Points on a hilly landscape, in no order, each with its height.
From any point a ball rolls to the lowest of the 3 points nearest to it. It stops when none of these is lower. Distance is the straight distance between rows; heights are no part of it.
momol: [ -4 -10  -7   0   0 -15  -1  -7   3  -3   8  16   2   8 -10  -3  -5   9
  -4  -4 -11  -8  15  -6   5  -6 -16   8 -11  -8   1   6   9]  (h 2.71)
solav: [-12  24   1   8  -9   4 -18  -7  13  -5  -2   1   2 -13 -12   4 -20   0
 -18   6   5   2 -19   7   7  18  -4 -11  11  -8   1  22   1]  (h 4.20)
Fir: [  1  15   1  11 -12  15 -15  -6   4  -2   4 -11  -4 -13  -1  -7   5   9
  -2  -9   7  -4  -7   3  -3  10  -1 -12  13 -10   0  -7  -5]  (h 3.17)
nezem: [  1  -1   2   0  -6   5  32   8   5   8  -2  -9  -1   1  -8  12   3 -12
   0  -7   6   9 -13   5   1  11   0 -21  -5  -2   3 -16 -10]  (h 2.14)
Sus: [ -5  -1  -6   7  10   2 -28 -11   2 -12   4  11  14   6   8 -11  -7  12
   5  -3 -19  -5   9 -10  10  -1  -2  10  -6   2   2  11   5]  (h 4.34)
sev: [ -8   6  -3  -3   2   8   2  -4   3  -1   8 -15   8 -11  -2   4  11   8
  18   2   5  -4   0  -5  -4 -15  14  -5   1   8  -4  -7  -9]  (h 2.86)
Bega: [ -8  18  -5   9 -15  -2  -3  -5   7  -5   7   9  -1 -15 -14   5 -20   2
 -20   2   5  -3 -12   0   5  14 -13 -14   9 -13   0  17   2]  (h 4.50)
Bafin: [ -7  -9   8   0   2 -15  21  -1   6  10  -3   2   2  12 -19   2  14   1
  -4   1  -8  -2   6   2   2  -8  -5  -2  -6   5  15 -10   5]  (h 2.79)
tok: [-15   1  13  -6  -5  -8  24   2  10  11   1  -8   0  14 -17  15   6  -3
  -6   3   5   7 -13   3  -4  12  -2 -17  -3   0  20  -7 -10]  (h 2.34)
maka: [  9 -15   4  -7   0 -21  14  10  -5   4  -2  24  -8  24  -3  -6  -4   0
  -1   6  -3  -6  19   3  -5 -10   1  29 -12   3   3   8   9]  (h 4.10)
davem: [ 14  -9   8   9   0   3  17  13  -4   8  -8  -8 -14  -2   4   4  -7 -12
  -6  -5   0  19  -6  12   6  17  -3 -11 -13   3   4 -12   3]  (h 2.91)
kadap: [ -6  -4   6   0  -1  -4  22   2   6   4   0  -7   5   6 -13  13   6  -2
   0   2  -2   7  -4   3   1  -1  -2 -14  -3   5  14 -11  -7]  (h 1.95)
Fenur: [ -2  -8   2   6 -10 -12  21  -2   8   3   2  10  -5   3 -17   2  -5   1
 -15  -7  -2  -5   3  -1   8  -1 -17 -11  -1 -13   6  -4   0]  (h 2.51)
leda: [  4 -12   1  -1  -1 -34   0  15  -6   1   5  23  -2  22   8  -4 -27  -6
   5  15   5   0  16   4  -9  -1   4  22   1  -6  10  15   3]  (h 4.72)
tivel: [  1   8   7   8 -13  11  13   6   3   7   2 -13  -7  -4  -6   5  -1  -8
  -2 -11   6   8 -16   5  -1  25  -2 -21  -7  -7   7  -9  -7]  (h 1.62)
Divib: [ -2   3  -5  16   2   5 -25 -10   3  -4   1  -2   4 -11  -1  -7 -16   4
 -11  -4  -1  -1  -1   4   7   9  -6  -8  10 -10  -4   4   3]  (h 3.67)
lape: [  9 -12  -5  -2  -1 -26  -5  10 -11   0   5  16  -8  10  13  -1 -36  -6
  -4  12   7   4   8  13  -5   4  -4  11   4  -9  -1   9   6]  (h 4.24)
Vepan: [ -7  14   3   3   5   9 -15  -7  -1   3   8 -22   1 -12   5  -2  11  10
  11   0  11  -4  -5  -1  -8  -4  16  -8  13   4  -6 -11 -12]  (h 3.30)
vusa: [ -7  15   5   4 -10  10 -12  -5   3  -2   3 -20  -1  -7   0   6   3   7
  -5  -1   7   4 -18   6  -5  15   3 -17   9   1   8  -2 -10]  (h 2.74)
voli: [ 5 -7  5 -3  4 -1 -5 13 -9 -9  0 24  4 16 17 -8 -2 -3  9  8 -9 -1 14  2
 -7  0 12 32 -4 16  5 18  2]  (h 0.80)
Bavon: [  4 -14   6  -4   4 -16  -2   8  -8  -7  -6  14   1  14   5  -5   0   0
   1   8 -13   2  15   4   1  -5   3  21  -9  13   9   7   6]  (h 0.68)
tizun: [  4  -2   3  13  -7   8   7   3   4   1  -1  -8  -4  -7  -4   1  -7  -2
  -7  -8   1   7  -5   9   4  14  -6 -15  -2  -3   6 -10  -3]  (h 2.17)
puga: [ -7  20   3  14 -11   1   0  -1   6   3   6   1  -4 -13 -14   6 -24  -4
 -20   1   2   4 -16   6   6  23  -7 -19   1 -11   3  18   4]  (h 4.55)
vore: [  3  -8  -6  -6   1  -1  32   5   4   9  -6  -5   8   3  -9  11  11 -11
   4  -2  -1   2   2   2   5 -12  -1 -10  -2   5  -2 -14  -2]  (h 2.85)
zafo: [ 12 -12  -7  -4  -4  -3  23   1   3   3  -8  11   0   5  -9   2   6  -4
  -4  -8  -2  -7  10   3   7 -12  -9   1  -5  -1  -4 -10   2]  (h 4.07)
Ves: [  7  -2  -5   5 -10   9  19   4   5   2  -4  -5   1  -7  -6   2   8  -6
   1 -12   4   0  -3   3   2   2  -4 -13  -1  -4  -5 -16  -6]  (h 1.79)
dogul: [ -8  23   9  11   5  11 -32  -7  12   3  -7 -11   5  -8  -6  -5 -19  -2
 -11   8   2   4 -22  12  11  20   2 -14  12  -4   6  14   2]  (h 4.53)
Vid: [  2   5   7  20   3  12 -17   0   0   1  -4 -16  -2  -8   2  -4  -5   2
  -6  -4   3   8  -7   9   3  16   0 -13   7  -5   6  -6   1]  (h 2.73)
fafi: [ -1  -8   4   0  14   1 -17   6 -12 -10  -6  12   8   9  19  -9   2   1
   8   4 -16  -2  12  -2   0  -2   9  20  -2  17   3  10   3]  (h 3.28)
Delep: [ 17  -6  -7   2   6  14 -17  -7  -2  -7   0  16  -2   3  21 -11   1   8
   6 -13  -4  -6  12  -8  -4  -9  -1  22 -11   0 -18   9   5]  (h 4.59)
vip: [  5 -16  -8  -3  -3 -23   6  -2  -5   1   7  19  -7   6   3   3 -23   2
 -12   0  -1  -3  12   6  -1  -6 -19   1  -5 -15  -8   5  12]  (h 2.76)
tuluf: [ 22  -9   1  -3   5  19  -4  13 -17   0  -6  13  -6   0  16  -5   5 -12
   9   3  11  -1   9   7 -12  -9  15  27   6  12  -6   3   1]  (h 5.63)
Nelon: [  0  -8  16   9  -4 -14  21   6   7  11   0   2  -9   5  -9  11 -20  -7
 -20  -3  -6   9  -9   5   9  17  -7 -18 -10 -11  16   3   4]  (h 1.49)
mava: [-12  16  -2  -1  -6   5 -22  -9   8 -10   8  -6   9   0  -4   1   6  18
   2   4  -4 -10  -7  -1   2  -1   1  -4   7   7  14   4  -6]  (h 1.58)
letu: [ -9  -5  -3   2   3 -13  -9  -9   3  -3   8  16   6  10 -11  -9  -1  16
   0   0 -18  -8  13 -12   6  -2 -11  12 -16  -2   6   8  15]  (h 2.18)
Tav: [  9  -5   3  -5  17  16 -12   2 -17  -3  -2   9   4  -2  24  -5  13   2
  15  -3  -6  -6   5  -7  -9 -13  15  22  -1  15 -12   6   6]  (h 5.54)
sif: [ -5  22   8   5 -15  17  -1   0  -1   8   4 -23 -13  -9   3  -2  11   3
   2  -6  11   4 -14   3 -12  19   4 -17  10 -12  -4 -11 -10]  (h 2.08)
zupo: [-14  -1   5   2  14   2   7   1   1   0   5 -24   5 -10  -3  10   4  -3
  13   8  13  14  -4  -3   1  -8  17  -7  -1  13   1  -4 -13]  (h 2.40)
peku: [ -1  -3   6  12   2   2 -10  -2   5  -5  -3 -11   6  -7  -1   0  -9   2
  -4   2  -2   9  -6   8   5  10  -2 -13   3   4  16  -2  -2]  (h 1.92)
liv: [ -7   4  -2   6 -12  -5   5  -4   9  -4   7   9   1  -2 -17   2  -8   6
 -12  -2   2  -7  -1  -3   5   2 -15  -9   2 -10  10   2  -2]  (h 2.05)
ren: [ -7   5  -9  -9  -6   0  26   2   8   7   2  -2   8   4 -16   8  19  -4
   9  -1   2  -8  -1  -5   1 -14   0  -8   1   3   0 -10  -5]  (h 2.35)
fato: [-12  -5   5   3   2 -23  -7  -8   9   3   4   6   7  10 -20  -5  -2   9
  -5   5 -12  -6  10  -5   6   0  -9   3  -7  -1  18   6  13]  (h 2.77)
kod: [ 11 -13  -2 -16  11  13   9  17 -19   0   0   3  -2  -3  10   4   6 -19
  14  14   5  -1   2   1  -5 -22  15  20   3  18  -3   6   5]  (h 4.03)
Koso: [ 15 -11 -11  -8  -1  -8   9   4   0  -3   1  25  -6  17   5  -2  -6   3
   0  -4   0  -7  18   0  -3 -13  -8  22 -16  -1 -11   8   5]  (h 5.19)
Pagi: [  1  -3  -5  -9  12  19   2  -5  -5   2   4   1  12  -8  10  -2  13  12
  24   1 -11 -13   6 -15  -4 -19  14   8  -9   8 -16   0   6]  (h 4.06)
lesi: [  0 -10   3   3   5 -13  -9  -2   1  -8  -4   5   8   3  -2  -3  -7   4
  -4   2 -13   2  12   3   6  -2  -3   5  -4   7  13   2   4]  (h 3.23)
supa: [ -6   7   4   6  -1  14  15   6  -1  12   1 -25  -9  -7   1   8   7  -9
  10  -3  14  15 -14   2  -6  19  10 -18  -2  -4  -6 -15  -7]  (h 2.93)
pataf: [  6   0  -5   9  16  -2 -38  -2 -15  -4  -4  11  -7   8  22 -19 -23  -8
  -5   4   3   2   3   9  -2   8  -5  16  15 -10 -19  10   6]  (h 4.65)
kovor: [ 10 -17   5  -1   0 -20   4  12  -5  -5  -8  11  -6  11   4   0 -15  -3
  -8   9  -1   8  11  11   3  -1  -1  13  -2   6   9   3   2]  (h 2.53)
Nogiz: [ -6   3   2  12   3  -6 -15  -5   8  -2  -2   0   7  -8  -7  -1 -27  -1
 -13   6  -3   6  -6   8  12  13  -5 -12   5  -7   5  12   7]  (h 3.70)
zona: [ 16 -14  -1  -7   4   2   8  10 -11  -5  -7  13  -2   5   8   2   2  -7
   3   6   0   3  11   8  -1 -12   8  19  -3  14   2  -1   0]  (h 4.26)
somiz: [ 13  -8  -9  -5   0  11  20   5  -3  10  -8 -10   0 -11   1   4  11 -17
   9  -4   6   5  -1   4   0  -9   5  -6   0   2 -15 -17   2]  (h 2.81)
sofot: [-14   8  11  -2   2   1  -8  -5   9  -2   1 -21  10   3  -2  11  -1   3
  -2  12   9  13 -17   9  -1  12   4 -17   1  10  21   2 -12]  (h 2.70)
tek: [ -3  -9   1 -10  11   1  13   4  -7  -2  -3   3   9   5  -5   2  14   0
  13   6 -12  -5  10  -6  -1 -18   6  10 -13  16   0  -2  11]  (h 4.09)
zoguk: [ -4 -10  -2  -2   7 -22 -18  -3  -4  -8   1  14   5  14   6 -10 -16   2
  -2   9 -17   1  15  -3   5   0  -4  17  -6   1   3  15  11]  (h 4.25)
muz: [ -7  -5  -8   1   6 -16 -19 -11   4  -7   6  13   7   1  -4  -2 -19   4
  -6   6 -12  -1  10  -2  10   0  -9   4  -1  -6   0  13  12]  (h 3.82)
leb: [ -4  -5   6  10  -3 -17   9   1   4   3   3   4  -4  -4 -12   7 -25  -2
 -19   0  -3   6  -2   5   9   9 -12 -15  -2 -13   6   7   9]  (h 0.63)
bil: [ -3  -9  11   3   6  -4  21   6   4   6  -3 -10   0   3  -4  15  -2  -7
  -1   6   4  20 -11   5   1  12   2 -19 -11   7  17 -14  -6]  (h 2.52)
kog: [ 14 -12   1  -2  11  10  -4   6 -14  -4  -9   5  -2  -4  15  -2   7  -5
   7   0   0   2   9   6  -3  -9  10  16   2  14  -4  -5   2]  (h 4.95)
saf: [ -2  11  11  13  -1   5  -7   2   8   7   1 -12  -1  -4  -4   4 -18  -7
 -12   0   2  15 -18   9   8  30   0 -21  -7  -4  16  10   4]  (h 4.88)
Vini: [ 22 -11 -10  -2  -2   5   1   4  -5  -6  -6  17  -7   6   9  -4  -2  -1
   1  -8   4  -4  15   5  -2 -12   1  20  -8   3 -13   3   1]  (h 6.07)
Pevi: [ -3  22  -3  -9 -26  10   8   0   1   1   2 -15 -11 -12   3  -5  16  -3
   1  -9  11  -3 -20  -3 -11  12   0 -15  10 -11 -10  -8 -15]  (h 1.65)
zafup: [ -2  -5  -1   2  13   9   6   1  -6   3   1 -19   3 -16   3   4  10  -5
  16   2   9   7   1  -3  -1 -13  15  -3   5   9 -11 -11  -2]  (h 2.78)
fena: [  1   3   1  19   4   3 -16  -1   0   1  -3  -6  -2 -10  -1  -6 -24  -3
 -14   0  -1   9  -5  10  12  17  -6 -14   4  -8  -1   7   9]  (h 3.33)
boli: [ 29 -11  -7  -4  -2  13   8  15 -10   4  -9  16 -10   3   8  -3  -4 -11
   5   1  16   1  11  12  -8  -8   8  22   2   6  -7  -1   0]  (h 6.22)
Lak: [ -6   4  -1  -2 -11   1  14  -1   9  -2   4  -2   5   1 -14   5  11   5
   1  -5   2  -4  -2   1  -1  -4  -5 -11   1   2   8 -10 -10]  (h 1.81)
giv: [  2  -7  -1  -7   6   3   2   1  -4  -6  -2  18   6  12   8  -7   6  14
  11  -1 -19  -6  15 -12  -2  -7  -1  22 -20  10  -4   8  13]  (h 5.11)
zeva: [ -8  -5   6   2   7  -4   2  -2   3  -4  -2 -10  11   1  -6   5   5   4
   4   6  -5   6   3   4   0  -3   2  -7  -4  11  18  -5  -4]  (h 1.06)
Doga: [-11 -10  12   7  -2 -28   9  -7  11  10   3   5  -2  10 -22   1  -8   4
 -16   2  -5  -2   2  -1   4   0 -10  -5   0 -10  16   3  10]  (h 3.08)
nem: [-18   9   4  -6  -2  -2   7  -3   7  -2   7 -24   6   2  -7  15   7   4
   7   5  12   8  -9   0  -6  -2   7 -11   0  11   6  -4 -18]  (h 2.04)
Vofu: [  0 -14   0  -3   3 -24   2  -2  -3   0   3  17  -5  17  -4  -6  -6   7
  -5   1 -11  -6  17  -3   2  -8 -10  18 -13  -4   2   6  13]  (h 3.40)
pivog: [  6  -9  -4  -5   4   3   9  -1  -2  -3  -4   5   5  -2   0   3  12   2
   8  -5  -8  -6  12  -1   3 -13   1   5  -8   9  -2  -6   2]  (h 3.22)
Zudo: [ 25  -9  -5  -7   7  20  -4   0 -13   6  -9   4  -8  -6  15  -4  12  -8
  11  -4   6  -5   9   1 -10 -17  11  17   4   3 -19  -5   7]  (h 5.60)
zak: [-12  27   4  -7 -19  -6  -7  -7   9 -11  -2   5  -5  -9 -13  10  -3   5
 -29   6   1  -3 -22  -4   1  12 -12  -5  11  -5   9  19  -5]  (h 1.27)
rad: [ -5   1   1  -1  -1   9  29  11  -1  19   1 -16  -6   1  -5  15   3 -21
  10  -6  11  15 -19   1   1  24   7 -22 -15  -2  -1 -15  -9]  (h 2.55)
Vum: [-13  15  -3 -14 -19  -3  32   5   5   6   0  -6  -1   9 -11  12  15 -10
  -3  -3   9  -3 -21  -4  -7   5  -2 -16   5  -4   2  -9 -21]  (h 1.80)
fod: [ -5  -3  -2  -4   8 -11 -21   3  -5 -11   2  19   8  22  22 -18 -15   1
   3   9 -20  -1  12  -9  -2   3  -1  28  -8   7  -4  23   7]  (h 4.79)
zul: [ 14 -14   6  -5   2  -5   7  21 -10  -3  -6  21  -3  10   7   3  -2  -9
   6  14   2   4  12  10  -5  -7  11  26   1  17  11   7  -2]  (h 3.46)
sil: [  1 -13  18   6   5 -22   7   4   7   4  -8  -4   1   6  -3   6 -14  -4
 -14   9  -6  15  -2   8   8  11  -4 -11  -5   1  24   0   5]  (h 3.63)
Met: [ 10 -13  -5   1   2 -13  -8   2  -7  -9  -2  13  -4   6   8  -4 -17   0
  -8   0  -3   4  14   8   4  -1  -6  13  -4  -1  -2   5   4]  (h 3.43)
Seno: [ -5   5   0   6  -4  -2 -16  -9  10  -8   2  -2   9  -2 -11   0  -7   9
  -9   3  -4   0  -2   3   6   5  -4  -8   5   1  17   7  -1]  (h 0.86)
filag: [ 15  -4  -9  12   9  11 -28 -10  -5  -5   0   9  -9  -1  17 -14  -1   7
  -1 -15   5  -6  14  -5  -4  -2  -7  13   2 -14 -23   1   7]  (h 4.23)
Nusig: [  5  -7  -8   7   5   0 -18  -8  -3 -12   2  11   3   3   9  -8  -8   7
  -2  -8  -8  -3  14  -2   6  -3  -4  10  -5  -1  -4   7   5]  (h 4.08)
gumig: [ -6 -14   9   0   6 -30  -6   0  -2   2  -3   9   1  16  -8 -11  -5   3
  -4   8 -16  -3  15  -4   2  -2  -3  17 -11   4  13   6  16]  (h 4.00)
biba: [  2 -17   6   3  -3 -25  17   6   0   4  -3   8 -11   8  -5   4 -20  -2
 -18   0  -3   3   6   7   7  -2 -12  -4  -3 -11   5   1   8]  (h 1.64)
Ziruf: [  8 -10 -17   0   2  -1 -13 -10   0 -10  11  21  -2   2  12  -3  -7   6
  -1 -11  -1  -7  13  -9   0  -7 -17  11 -13 -12 -19  11   6]  (h 4.90)
nabar: [ 11  -9  -2 -23   5  11  17  14 -13   3  -6  16   4  15   2   1   9  -6
  13  10 -10  -8   8  -6  -7 -19   6  25 -13  14  -5   9  14]  (h 5.72)
lodul: [-12   3 -10  -2  15  -7 -27  -9   2  -9   9  19  11  16  22 -18 -17   6
   5   6 -26   1   5 -16   3   1 -14  20  -9  -4 -12  23  14]  (h 4.71)
gir: [ 13  -4  -3  11   5  12 -17  -7  -6  -3  -3   0  -2  -8  12 -11   7   7
   5 -13   1  -5  11   0   0  -4   3   6   4  -3  -9  -9   4]  (h 3.42)
dop: [  8  -2  -5   3   3  14 -11  -9  -1  -4   2   1   5 -10   6  -5  13  10
  12 -12  -2  -9   9  -4  -1  -9   6   3  -2   2  -8  -8   1]  (h 3.64)
San: [ -4   8   0  11  11   7 -34 -11   1  -5   0  -7  11  -4   4  -8  -1  10
   6  -3  -6  -6  -3   3   5   1   6  -4  11   4   8  -1  -3]  (h 2.41)
sonuz: [ -8  15 -10 -11 -14   0  41  11   2  15  -6  -5   3   8  -8  11  12 -19
   4 -11  12   2 -21  -5  -3  12   5 -19   6  -9  -3 -11 -17]  (h 1.99)
nidel: [  3  12  -8  -2 -21   8  13  -1   9  -2   4   0   1  -8  -8  -1  12   2
   2  -9   7 -10  -6  -2  -2   1  -6 -12   7  -9  -1  -8 -13]  (h 1.23)
Vigef: [ 16 -16  -4  -6  -5 -12  11   7  -3  -3  -5  18 -10  11   1   0 -12  -1
  -8  -3   3  -1  15  10   3  -8  -6  13  -6  -3  -5  -1   2]  (h 4.28)
Telag: [ -3  -8  -8   7  -2 -11  -9  -8   2  -5   7  13   2  -5  -4   0 -20   4
 -12  -1  -5  -3   7   1   7   2 -14  -5   0 -12  -3   8   8]  (h 3.52)
Kunep: [ -2  13  -6   0 -12  11 -10  -8   7  -6   9  -3   2 -11   0  -3  14  16
   8  -7   4 -12  -4  -5  -1  -5   2  -3   6   0   1  -6  -9]  (h 1.03)
nasur: [ -5  -8  -6 -18  13  -1  26   7 -10  11  -2   0  10   8 -12   3  14  -5
  13  11 -11  -7   6 -11   0 -24   5   9 -13  13  -5  -2  17]  (h 4.75)
tulis: [  1  -4 -13  -1  10  -6 -22 -10  -2 -11  10  19   4  11  18  -9 -14   6
   3  -2 -14   0  11  -9   1  -3 -12  19 -10  -3 -12  19  10]  (h 4.47)
kam: [ 13   1  10   6  17  15 -13  -1 -15  11 -11  -9  -9 -12  16  -8  15   4
  10  -2   6   1  13  -1  -8  -8  10   7  17  -6 -18 -18   8]  (h 6.14)
Bibik: [ -7  -9  14   3   3 -23   5  -3   9   4  -3  -1   5  11 -17   1  -1   3
  -8   6  -9   5   4   3   3   2  -5  -5  -3   5  26  -2   7]  (h 3.24)
Sof: [-23  13  -7 -18  -6 -12  34   5   9  11   3 -16   2  14 -19  15  20 -11
   2   3  12  -2 -14 -10  -1  -9   5  -7   4   3  -3  -3 -15]  (h 2.03)
Fifip: [-10   5  -6   5  -4  -5 -13 -11   8  -7   9  10   9   0 -15  -3  -3  16
  -2  -1  -9 -10   6  -7   7  -1 -11   2  -3  -3  11   9   4]  (h 1.59)
nadas: [ -6  11  13   1 -15   2  10   2   7   4   3  -4  -2   1 -12  12  -9  -2
 -17  -3   2   5 -18   4  -1  22  -5 -19  -1  -5  18   5  -8]  (h 0.98)
zumem: [  8  -7  -6  15   7   4 -25  -5 -10  -4  -4   5  -7  -4  13 -12 -16   2
  -7  -6   4   1   9   6   3   6  -9   5   7 -12 -15   2  10]  (h 3.97)
vidi: [  2 -10  -4  -5   9   7  17   3  -3   2  -2 -10   4  -8  -2   8   9  -9
  11   2   2   6   2   2   1 -15   7  -5  -1  10  -5 -12   0]  (h 2.06)
Vas: [  2   6  -4   0   4  18 -13 -12   2   2  10   1   8 -12  10  -6  18  19
  21  -8  -5 -17   5 -13  -4 -10  10   4  -4   0 -11  -6  -2]  (h 3.80)
Kobut: [ -5  20   2  -4 -27   3  10   1   2  -7   1   2  -7  -6 -10   4  -1   1
 -18  -8   6  -5 -20  -5  -2  12 -13 -11   6 -11   9   3 -12]  (h 0.35)
Kib: [-13   6  -8 -12   0   2  21   1   4   5   6  -6  10   1 -15   6  19   4
  17   4  -2 -12   2 -10   1 -20   5  -2  -7   9  -3  -5  -1]  (h 2.83)
gis: [  1   4   6   4  22  13 -22  -8 -11   0   5  -4  11 -11  17 -10  12  12
  19  -6  -4 -10   4  -8  -5 -10  18   6   6   8  -9  -6   1]  (h 4.01)
Kozog: [  0 -16   8   3   2 -27   0   3   1  -3  -5   4  -1   7  -5   0 -16   0
 -13   8  -8   5  10   5   7  -1  -6   4  -3  -1  13   3   8]  (h 2.47)
fugim: [ 10 -14   1  -3   5   1  22  11  -5   2  -9  -5  -3  -2   0   9   3 -12
   1   4   2  14   0  10   2  -5   3  -2  -5  11   2 -14  -1]  (h 0.87)
disit: [  6 -19   5  -2   1 -24  13   5  -2   3  -6  13  -9  17  -8  -3  -5   0
 -10   3  -7  -2  15   5   1  -9  -6  14  -7   0   7   0   8]  (h 3.38)
selot: [ 14  -9  -4  -4   9  13  20  14 -10  13 -10 -18 -11 -12   6   7   6 -23
   8   5  13  17  -7   4   1  -5   8  -2   2   4 -16 -16   7]  (h 3.37)
migi: [-15  23  11  -1  -2   8  -8  -4  -1  10   9 -33 -14  -9   7  -1  13   8
   4  -1  19   5 -11  -3 -13   9  17 -11  17  -7 -16  -9 -16]  (h 2.75)
dil: [ 12 -11   3  10   4  -5 -12   8  -8  -6  -9   0  -6  -4  12  -5 -17  -4
 -10   3   0  11   4  14   6   9  -3   1   1   1   4  -2   3]  (h 4.22)
kozav: [-14  13   3  -4  -4   8   6  -2   4   7   8 -31 -10 -12   2   5  10  -1
  10   2  21   8 -14  -4  -7   4  18 -10  11  -3 -18  -7 -18]  (h 3.14)
zipe: [ 12   0  -5  -4  12  26  -8  -5   5   0   2  16   9  -1  24 -11  12  20
  17  -9 -17 -12   4 -21  -6 -10   3  19 -18   0 -19   7   7]  (h 4.94)
siman: [-12  23   1 -12 -19  -2 -15  -9   6 -16   2  -7  -2  -5  -4   8  13  11
 -15   4  -3  -8 -19  -5  -1   3  -9  -6   8   0  12   9 -10]  (h 1.77)
Zez: [-10   1  -7  -8   0   4  30   6   6   9   2 -21   3  -2 -10  17   5 -15
  10   1  15  10 -13  -4   1   0  12 -13   1   1  -9  -9 -13]  (h 1.94)
gofur: [-17   8   7  -6 -10 -14  14  -3  11   5   5  -2  -1  13 -25   4  16   6
  -6   2   0  -7  -8  -3  -5  -4 -11  -7   0   3  20  -3  -5]  (h 2.09)
Labim: [ -7   7   4   0  -8   4   4   0   7  -3   4 -13   5  -2  -8  10   3   3
  -1  -1   6   5 -11   5  -4   6   0 -15   2   4  12  -7 -12]  (h 2.25)
nonu: [ 12  -6   4  17   8   9 -18   3 -12   0 -12  -4 -11  -6  13 -11  -2   1
  -5  -5   6   7   8  10   0   6  -1   5   8  -4  -7  -9   6]  (h 3.60)
puda: [ 22  -5 -10   3  -2  17  -7  -8   4   4  -4   5  -4 -11   8  -9  15   1
   8 -14   4 -12  12  -7  -2  -9   0   5  -1  -9 -22  -9   2]  (h 3.77)
rasep: [-17   1  21   2 -14 -17  20  -5  11  20   0   2  -9  17 -27   5   6  -3
 -22   2   3  -1 -17  -1  -6  10  -8 -12   2  -9  25   2  -4]  (h 2.63)
zor: [  7  -2   2  13  14   8 -24  -6 -10  -4  -6  -3   3  -7  14 -10   4   5
   4  -6  -3  -1   6   3   1   1   7   5   8   4  -4  -9   0]  (h 3.12)
taze: [ -6  21 -11 -19 -19   1  11  -2   6  -2   7 -14  -5 -11   1   1  22  -1
   6  -3  12  -7 -15  -8  -7  -4   7  -9  11  -3 -15  -7 -20]  (h 1.32)
Resez: [ 12 -10  -3   7   7  -3 -26   2 -12 -10  -7  10  -5   5  18 -13 -16  -3
  -5   2   1   3  10  10   0   4   1  18   6   2  -6   7   1]  (h 4.21)
pez: [  1  -8  -8  -7   2 -24 -14  -2  -7  -8  10  23   0  18  15  -5 -23  -1
   1   7  -7   0  15   0  -7  -2  -8  20  -5  -3  -5  18  11]  (h 4.80)
Ziv: [ 14  -8  -7 -16   9  18   6   0  -9   0  -4  10   7   1  11   0  11   1
  16  -2 -10  -9   8  -9  -4 -22   9  14 -11  10 -14   2  10]  (h 4.78)
fanu: [-14  22  -3 -22 -15  -2   2  -6   4  -6  10 -21 -12 -12   9   3  23   5
   2   1  10  -6 -16 -10  -6  -5  11  -7   9  -1 -19  -3 -22]  (h 1.56)
ruvo: [ -6  -2  -2   6  13  -5 -33 -10   2 -10  -5   3  14   3   3 -12 -15   1
  -1   6 -15   0   5   1  14   2   1   2   4   4  10  11   3]  (h 4.62)
Bur: [-17  -6  -3  -9  13  -1  29   5   5   6   3 -24   6  -1 -18  15   2 -16
  12  12  12  12  -4 -14  10 -17  16  -3  -3   9  -3   1  -5]  (h 2.30)
gezi: [ -8  16 -10 -14 -17   2  23   3   7   3   2 -14   0  -3  -4   7  17  -8
   8  -4  12  -2 -16  -5  -6   0   6 -14   8  -4 -10  -8 -19]  (h 1.55)
Metib: [ 23   0   5   4  13  18 -20  -5 -10   9 -11   4 -12  -4  20 -12  16   4
   8 -12   6  -8  18  -7 -13  -8   6  17  10  -9 -25  -8   8]  (h 6.01)
Das: [ -5  28   2  -5 -27   3  -2  -2  -1 -12  -2   0 -13 -15  -4   4   0   1
 -24  -4   4  -3 -28 -10  -2  15 -12  -7   9 -11   1  12  -9]  (h 0.76)
nel: [ -3  -4   1   4  21  -3 -43  -6  -6 -11  -6  12   8  10  19 -20 -17 -10
  -1   5 -14  -3   2   0  11   3   3  14   9   2  -5  12   0]  (h 4.98)
lafis: [  5   3   5   4  23  15 -25  -1 -11  -7  -1  11  11   7  32 -15   6   8
  12  -8 -15 -10   4 -13  -5  -3  12  23   0  12 -12   6   6]  (h 5.84)
nalof: [ -1   1   7  13   3  10   1   2  -1   4  -2 -20  -2  -7   2   4  -1  -3
   3  -1   8  17 -12   9  -1  16   4 -17  -2   1   9 -13  -5]  (h 2.80)
roris: [  1   2 -16 -11  -3   7  27   3   7  10   0  -9   9  -8  -8   7  15 -14
  14  -4   7  -4  -1  -6   1 -14   7 -10   4  -1 -13 -11  -2]  (h 2.89)
Gog: [  6   3  -8  10 -18  11  -2  -2   6  -5   5   4  -3 -15  -7  -8  -1   4
  -5 -14   7  -9   0  -4   3   7 -13  -9   3 -16  -6  -3  -3]  (h 0.75)
felo: [ -4  21   9  13  -2  17 -22  -4   0   6  -1 -23  -7  -6   3  -4   2   9
  -4  -2   7   4 -15   5  -4  20   3 -16  15  -9   5  -5  -2]  (h 2.88)
Vezed: [ -4  16   1  20  -1  11 -20  -3   4   2   0  -7  -2 -13  -7  -6 -20   1
 -14  -1   2   4 -10   9   7  21  -5 -13  10 -14  -3  11   8]  (h 3.68)
moza: [ -3 -14   1 -12  19   3  15  11 -14   1  -1 -11   2  -8   2   9   6 -14
  13  15   2   7   3  -5   2 -23  14   6  -2  18  -3   1   2]  (h 3.07)
giraf: [ -1   5   5   9   3  18  12   8  -5  17  -5 -26 -13 -11   6   2  13  -8
  14  -3  10  16  -3   1  -6  12   8 -16   1  -7 -13 -17   1]  (h 3.21)
fodug: [ -8  -3  19   1   6 -16  -1  -2  13   5  -5 -11  11   8  -9   8  -5  -1
  -7  15   0  16  -8   7   3  13  -2 -17  -3   6  33   3  -2]  (h 3.93)
laban: [  9   1  -1   5   0  17   1  -3   0  11  -4 -13  -4 -18   4  -6  18  -1
  14  -8   9  -1   5   1  -6  -5   7  -8  11  -8 -19 -18   0]  (h 6.28)
Goka: [-14  17 -13   4  -7  -5 -19 -12  10  -9  12  17   5 -13 -14   5 -14  11
 -11   6   0 -11  -5  -5   6   4 -15  -1   8 -13   0  19   3]  (h 4.63)
gipos: [  4  19  -6  -3 -17  13  -6  -7   6   6   6  -7  -8 -18   4 -13  23   9
  10  -9  13 -14  -3  -8 -10   0   3  -9  15 -14 -16 -11 -12]  (h 1.50)
Fuf: [ 28  -7 -19 -19   2  15  13   5  -2   7 -11  10   2   1   4   3  13 -13
   8  -5  -1 -11   8  -4  -2 -22   5  12  -7   2 -20  -1  10]  (h 5.85)
fenom: [-16  18  10  -8 -18  -8   1  -5  11  -5   1  -1  -2   4 -18  10   7   4
 -20   5   1  -4 -16  -1  -3   9 -12  -8   5  -2  21   9  -7]  (h 1.69)
Resop: [  6 -15   5  -9  12  -3   8  16 -14  -4  -6   4  -1   1   7   8   8 -10
   6  17  -2   7   5   8  -2 -13   9  15   0  23   8  -1   0]  (h 4.27)
kal: [-18  19   1 -15 -13  -5   2  -4   6 -10   8 -15   0   2  -6  13  16   9
  -3   4   5  -5 -14  -3  -8  -3  -1 -10   2   6   8  -2 -15]  (h 1.76)
mibag: [ -7  14  -5  -7 -19   1   6  -2   9  -7   9   0   1   0 -11   5  14   8
   0  -3   1 -13  -7  -4   0  -5  -8  -7   4  -2   9  -4 -10]  (h 1.44)

For each start below, name the point where the ball stops.
fodug -> nidel
kozav -> taze
pataf -> Seno
Pagi -> Seno
zupo -> nidel
kam -> Seno
Vas -> Seno
Bafin -> nidel
tok -> nidel

Call two points neighbours if one is among the 3 nearest of the other. Go from one point of each pair to the other, from neighbour to neighbour, staying as low as possible. Name the highest point that can't be avoided.
nidel / Seno -> mava
Kobut / zeva -> peku
Kobut / Seno -> siman
leb / tivel -> Fenur
Bavon / leb -> kovor
Kunep / Gog -> mibag
